Each row is a point on a tangle of strands that fork, close into loops and nearly touch. The rows are in no order.
In the rows, zero is written as 128.
Two points are linked if the straight distance between their rows is under 116. Some points are linked to none.
z_695: [ 90 133 115 130  75 126 133  68  73 133  80  88 101 134 136 169 127 117
 140 145 191 161 163 108  99  64 128 171]
z_653: [128 136 149 118 204 126  77  61 137 141 129 149  98 122 148 111 141 132
 135 184 134 147 136 105  99  74  85 114]
z_802: [110 133 111 154 144 142 116 114 150 128 115 152 139 109  98 110  87 161
 125 128 119 137 104 102 120 168 167 152]
z_129: [140  93 108 114 131 124 145 128 128 102 150 133 141  94 119  90 121 119
 133 147  98 117  87 130 149 144 203 124]
z_848: [140 128 102  87  73 128 155 149  83  90 143 143 140 126 134  70 133  84
  81 134 153 135 104 186 140  98 117 151]
z_919: [101  91 116  98 114  79 136 116 113  85  87  50 131 130 142 179 136 125
 109 104 136  96 111 112 125 136 162 107]
z_813: [151 145 142 144 105 206 125 167 151 156 174 151 134 143 128 104  90  95
 139 160 114 102 138 184 153 134 147 126]
z_82: [134 187 171 141 146 127  95 182 164 131 175 150 109 173 160 190 134 113
 150 140 113 124 185 180 105 106  31  75]
z_702: [174 104 136 116 161 120 154 143 138 154 184 161 148  72  98  69 168  89
 155 135  64 126  94 150 172 133 151 107]
z_567: [135 127 133  94 139  46 149  58  91 113 110 125 122  96  84 107 183 111
 145 147 134 209  94 101  80  97 117 126]
z_786: [121 140  80 118  88 149 110 168 100  68 175 137 148 108 148  67  54 112
  71 154 164  90  99 164 157 122 163 173]
z_20: [152 133 161 115 141 146 126 126 118 135 164 135 109 124 143 123 153  75
 145 173 110 138 141 168 121  83 117  95]
z_189: [140 152 141 149 116 173 118  99 154 226 148 153 113 104 110  93 104 121
 174 153 102 152 125 108 143  88 134 148]
z_595: [ 76 176  99 170 114 161 104 112 116 128 100 152 148 106  99 110  51 180
  97 126 181 145 128 108 125 145 120 205]
z_563: [136 106  97 116  76 148 192 192 124 133 142 166 174 118  79  95 143 118
 110  83 132 127 108 165 179 187 144 164]
z_729: [136 135 152 110 195  95 112  83 130 137 137 162 112 103 119 109 173 117
 140 156 110 173 123 114 101  90  85 103]
z_642: [117 141 126 142 128 155 131 113 132 158 106 161 128 122 110 112 126 148
 123 125 134 154 127 117 129 131 109 151]
z_143: [121 162 164 150 150 155 108 153 160 158 137 149 115 181 150 178 143 161
 135 117 129 125 181 142 117 127  45  98]
z_445: [122 113 109 130  89 152 129 172 114  77 136 103 140 132 143 140  93 115
 112 127 130  93 122 149 135 163 195 139]
z_771: [166  97 115 110 126 153 161 180 124 117 174 167 166 129 131  70 146  99
  99 117 115  89 126 190 187 149 135 122]
z_949: [150 115 145 136  87 144 167 188 152 121 144 109 149 161 113 172 154  95
 159 101  98 113 136 168 152 186 157  93]
z_34: [100 173 129 171 114 174 113 101 148 184  93 161 123 130  99 118  80 176
 125 127 156 159 135  98 119 133 103 178]
z_116: [117 112  76 115  60 155 168 168 115 127 157 157 168  91 103  84  97 126
  99 122 151 113 103 147 184 154 175 182]
z_461: [114 127 141 135 159 151  77 108 113 110 105  93 107 155 184 148 104 156
  92 147 163  88 158 123 107 108 103 122]
z_457: [ 94 121 105 151 116 121 110  71 109 106  98  94 127  96 148 131  90 145
 150 143 148 125 136  79 141  93 200 147]
z_734: [134 165 174 132 147 124  92 173 184 148 186 121 109 175 167 195 126 121
 170 147  96  91 170 169 132 109  64  46]
z_662: [152 138 162 140 104 138 142 116 162 220 160 136 102 145 140 145 144 126
 210 130  87 140 163 107 152  89 113  95]
z_26: [148 148 137 150 126 121 149 120 161 241 121 168 105 106  92  97 179 129
 165  75  99 179 165  84 152 108  59 154]
z_780: [102 113 111 153 146 129 104  82 119 108  91 116 131 114 155 114  99 177
 111 127 151 106 147  81 136 120 174 146]
z_883: [146 141 157 158 118 139 134 144 185 202 163 132 124 172 141 167 126 155
 202 116  86 113 159 109 162 139 115  77]
z_921: [152 138 155 157 116 183 130 156 162 175 173 138 127 161 140 137 113 124
 172 146  94  95 150 149 156 133 144  97]
z_67: [125  89 131  92 124  95 141 109 104 102 112  79 122 127 147 151 162 104
 124 134 126 118 119 132 122 113 150  92]
z_30: [130 143 133 153 104 201 120 127 143 194 159 153 130 113 121  91  80 127
 147 163 125 113 129 145 160 113 158 156]
z_239: [140 112 107 110 166 122 120 152 118  73 135 147 141 149 143  90 134 151
  67 113 130 106 101 151 123 150 103 124]
z_846: [139 136 144 129 111 109 174 112 130 184 101 150 105 109  93 125 190 116
 161  95 115 194 146 100 125 107  97 139]
z_475: [131 118 134 136 178 157 118 150 141 113 119 151 139 161 146 120 146 171
  91 106 130  98 152 135 131 167  96 117]
z_125: [140 144 168 130 133 149 105 187 174 126 167 102 127 174 156 185 121 101
 150 135 100  82 147 173 131 156 110  62]
z_644: [143 122 123 150 142 139 148 132 166 223 106 174 140 108  91  82 158 156
 135  59 118 145 152  80 170 156  90 165]
z_369: [126  97 103 128 158 121 122  89 136 129  95 156 140 112 142  75 125 189
  97 108 144 112 134  78 152 134 151 148]
z_943: [ 97 128 145 135 115 141 102 138 112 118  82  65 117 169 169 193 107 152
  91 106 172  83 165 127 109 137 103 131]
z_54: [119 128 110 146 172 139  91 153 137  70 127 122 134 142 138 133  75 171
  87 123 134  87 109 125  99 189 150 135]
z_942: [148  98 123  70 110  88 137 118  65  87 119  88 113 154 172 136 166  89
  91 131 173 127 141 158 101  68  96 119]
z_319: [131 130 153 101 183 114  78  79 121 135 140 113  95 136 160 156 147 109
 136 183 151 140 156 132  84  57  76 107]
z_46: [123 130  70  97  60 125 133 149  94  76 172 141 155 101 146  56  91 115
  70 142 170 109  80 166 169  96 147 176]
z_584: [103 126 124 128 116  91 139  79 121 116  74 101 118 116 108 160 145 135
 144 127 133 170 114  89  96 131 148 127]
z_334: [121 127 116 122 125 145 111 109  96  96 124 122 118 125 145 107 104 119
 114 160 142 128 116 137 116  98 138 147]
z_743: [129 114 127  74 120  48 111 127  67  71 116  20 122 130 164 181  98  62
 103 135 164  82  95 134  98  84 131 134]
z_284: [169 135 147 134 123 112 174 161 136 179 177 160 144  75  73  94 184  72
 174 121  55 161 107 157 158 131 125 112]
z_536: [118 130 143 121 172 108 106 120 142  99 117 120 117 135 130 157 143 132
 128 139 115 139 113 125  86 145 106  94]
z_782: [132 131 151 149 173 124 119 113 188 165 111 150 127 134 124 141 145 169
 155 111  99 135 141  85 128 157 118 102]
z_480: [ 90 143  73 137  72 138 142 138 112 112 148 147 161  64  85  97  70 125
 124 139 140 145  78 121 157 143 186 187]
z_591: [124 129 139 120 122  92 158  82 121 152  89 131 109 106  91 135 171 123
 156 124 124 197 122  89 100 113 125 129]
z_872: [156 140 135 132 114 115 190 172 124 156 153 168 149 100  69 109 192  88
 147  96  82 166 117 158 158 150 100 124]
z_366: [ 81 123 117 124 118  73 129  87 126 100  70  58 126 120 114 195 123 131
 134 113 136 136 108  89  99 145 161 116]
z_877: [125 132 147  84 164  90  86  94  93 107 125  86 105 148 149 181 143  98
 120 165 165 146 139 136  59  81  69 117]
z_637: [162  84 119 109 158 102 163 133 137 123 156 151 150  91 106  73 168 121
 137 122  73 122  85 129 158 155 177 104]
z_118: [148 138 150 139 109 164 124 198 172 113 168 110 140 173 128 170 106  92
 150 128  96  91 130 179 128 191 157  85]
z_430: [115 158 158 164 118 180 119 132 146 176 111 142 114 180 146 152 123 182
 125 116 149 123 185 128 124 128  75 129]
z_540: [103 150 118 167 152 167  98 142 150 116 121 149 143 142 114 131  66 184
  94 125 139 113 126 124 106 189 140 159]
z_726: [107 103  99 131  67 121 165 143 110  91 105 104 138 114 117 152 120 135
 130 106 130 129 121 118 144 158 206 146]
z_481: [154 110 142 133 187  79 142 115 174 159 107 165 133 104 102 106 189 150
 148  87  82 151 138  70 140 159 114 107]
z_701: [117 171 129 166 164 167  83 130 169 123 154 147 113 137 103 130  61 139
 143 174 108 133  94 135  91 158 140 121]
z_321: [154 111 106 109 146 144 137 177 129  84 170 155 150 128 123  76 115 114
  89 128 115  91  95 179 148 164 145 120]
z_287: [128 128 136 138 170 151  60 135 111  84 129  79 103 143 182 141  74 127
  97 160 150  62 128 131 105 121 135 118]
z_162: [ 89 130 115 152  77 130 130  74  96 131  80  89 113 116 142 154 107 137
 150 134 166 137 157  92 134  84 176 161]
z_804: [131 130 127  96 154  88  96 127  88  63 106  93 113 158 152 158 129 111
  90 132 158 128 104 134  59 117  75 128]
z_411: [133  85 117 137 136 149 137 156 149 105 155 121 147 125 131 128 101 138
 135 131 107  74 120 137 153 184 215 119]
z_971: [116 150 153 135 186 108  93  94 178 140 108 141 113 135 126 161 139 157
 149 135 112 155 128  91  91 136  95  92]
z_344: [125 130 124 125 105 116 171 150 127 110 113 133 136 123  81 142 154 119
 138 109 100 172  96 136 107 174 145 122]
z_983: [113 134 135 122 113 132 132  65  94 167  79 126  95 146 141 149 160 141
 128 136 181 172 178 101 105  63  87 153]
z_351: [137 111 136 133 143 139 153 159 140 126 120 145 141 154 129 141 174 147
 123  96 113 121 149 139 143 167 113 111]
z_528: [141 162 157 142 124 136 125 108 165 201 157 147  99 132 119 140 124 128
 197 152  84 167 129 107 119  93 111 100]
z_908: [153  94 133 141 173 115 159 151 157 146 122 166 149 137 113 120 193 158
 133  68 100 119 155 109 168 178 111 117]
z_133: [116 116 106 135 160 111  83 148 108  51 117  74 126 132 175 142  66 149
  88 121 148  64 111 118 113 149 160 128]
z_470: [144 122 117  91  93 122 150 143  71  90 125 132 125 154 150  99 158  95
  78 119 164 138 135 177 123  86  90 142]
z_180: [134  90 125  70 106  63 125 105  70  79 120  52 116 132 167 150 145  79
 104 142 157 106 112 142 103  72 136 114]
z_544: [146  99 116 124 170 122 129  97 155 180  99 177 141 102 116  59 152 168
 110  91 127 127 141  73 161 137 122 151]
z_721: [ 79 163  78 151  77 154 124 126 101 119 126 151 153  80  91  95  62 142
 108 138 171 147 105 119 150 124 147 205]
z_989: [152 106 141  93 173  60 145  71 106 121 136 141 122  85 116  77 197 115
 139 146 104 174 102 108 115  83 120  95]
z_416: [106 146 154 145 112 155 117  93 137 174  87 110 102 166 152 174 128 163
 134 129 162 134 177 105 110  98  93 122]
z_960: [137 120 115  93 134  55  97 136  70  38 105  62 120 150 168 162 105 106
  85 118 167 102  80 126  75 109  99 140]
z_791: [152 114 131 132  86 136 196 195 129 124 142 148 156 142  92 126 175  91
 142  79 102 135 134 172 172 181 132 127]
z_489: [ 94 138 105 148  52 131 152 134 106  97 113  95 132 101 102 155  89 104
 159 138 125 156 108 122 124 135 214 157]

A fork is a point with three links, a tip a point with one. Leave the first point through the second and follow the links. Name the first fork or tip that comes.
z_411 / z_129 | z_791
z_721 / z_595 | z_943
z_771 / z_321 | z_536
z_430 / z_416 | z_591
z_536 / z_971 | z_771
z_791 / z_872 | z_489
z_729 / z_653 | z_180

A piece is all that can be reached along the links. How many separate loops has the piece of each point below (a circle has one, a figure eight two, a Y none), and how many tips (points with one link)?
z_67 | loops 1, tips 3
z_239 | loops 0, tips 2
z_189 | loops 1, tips 0
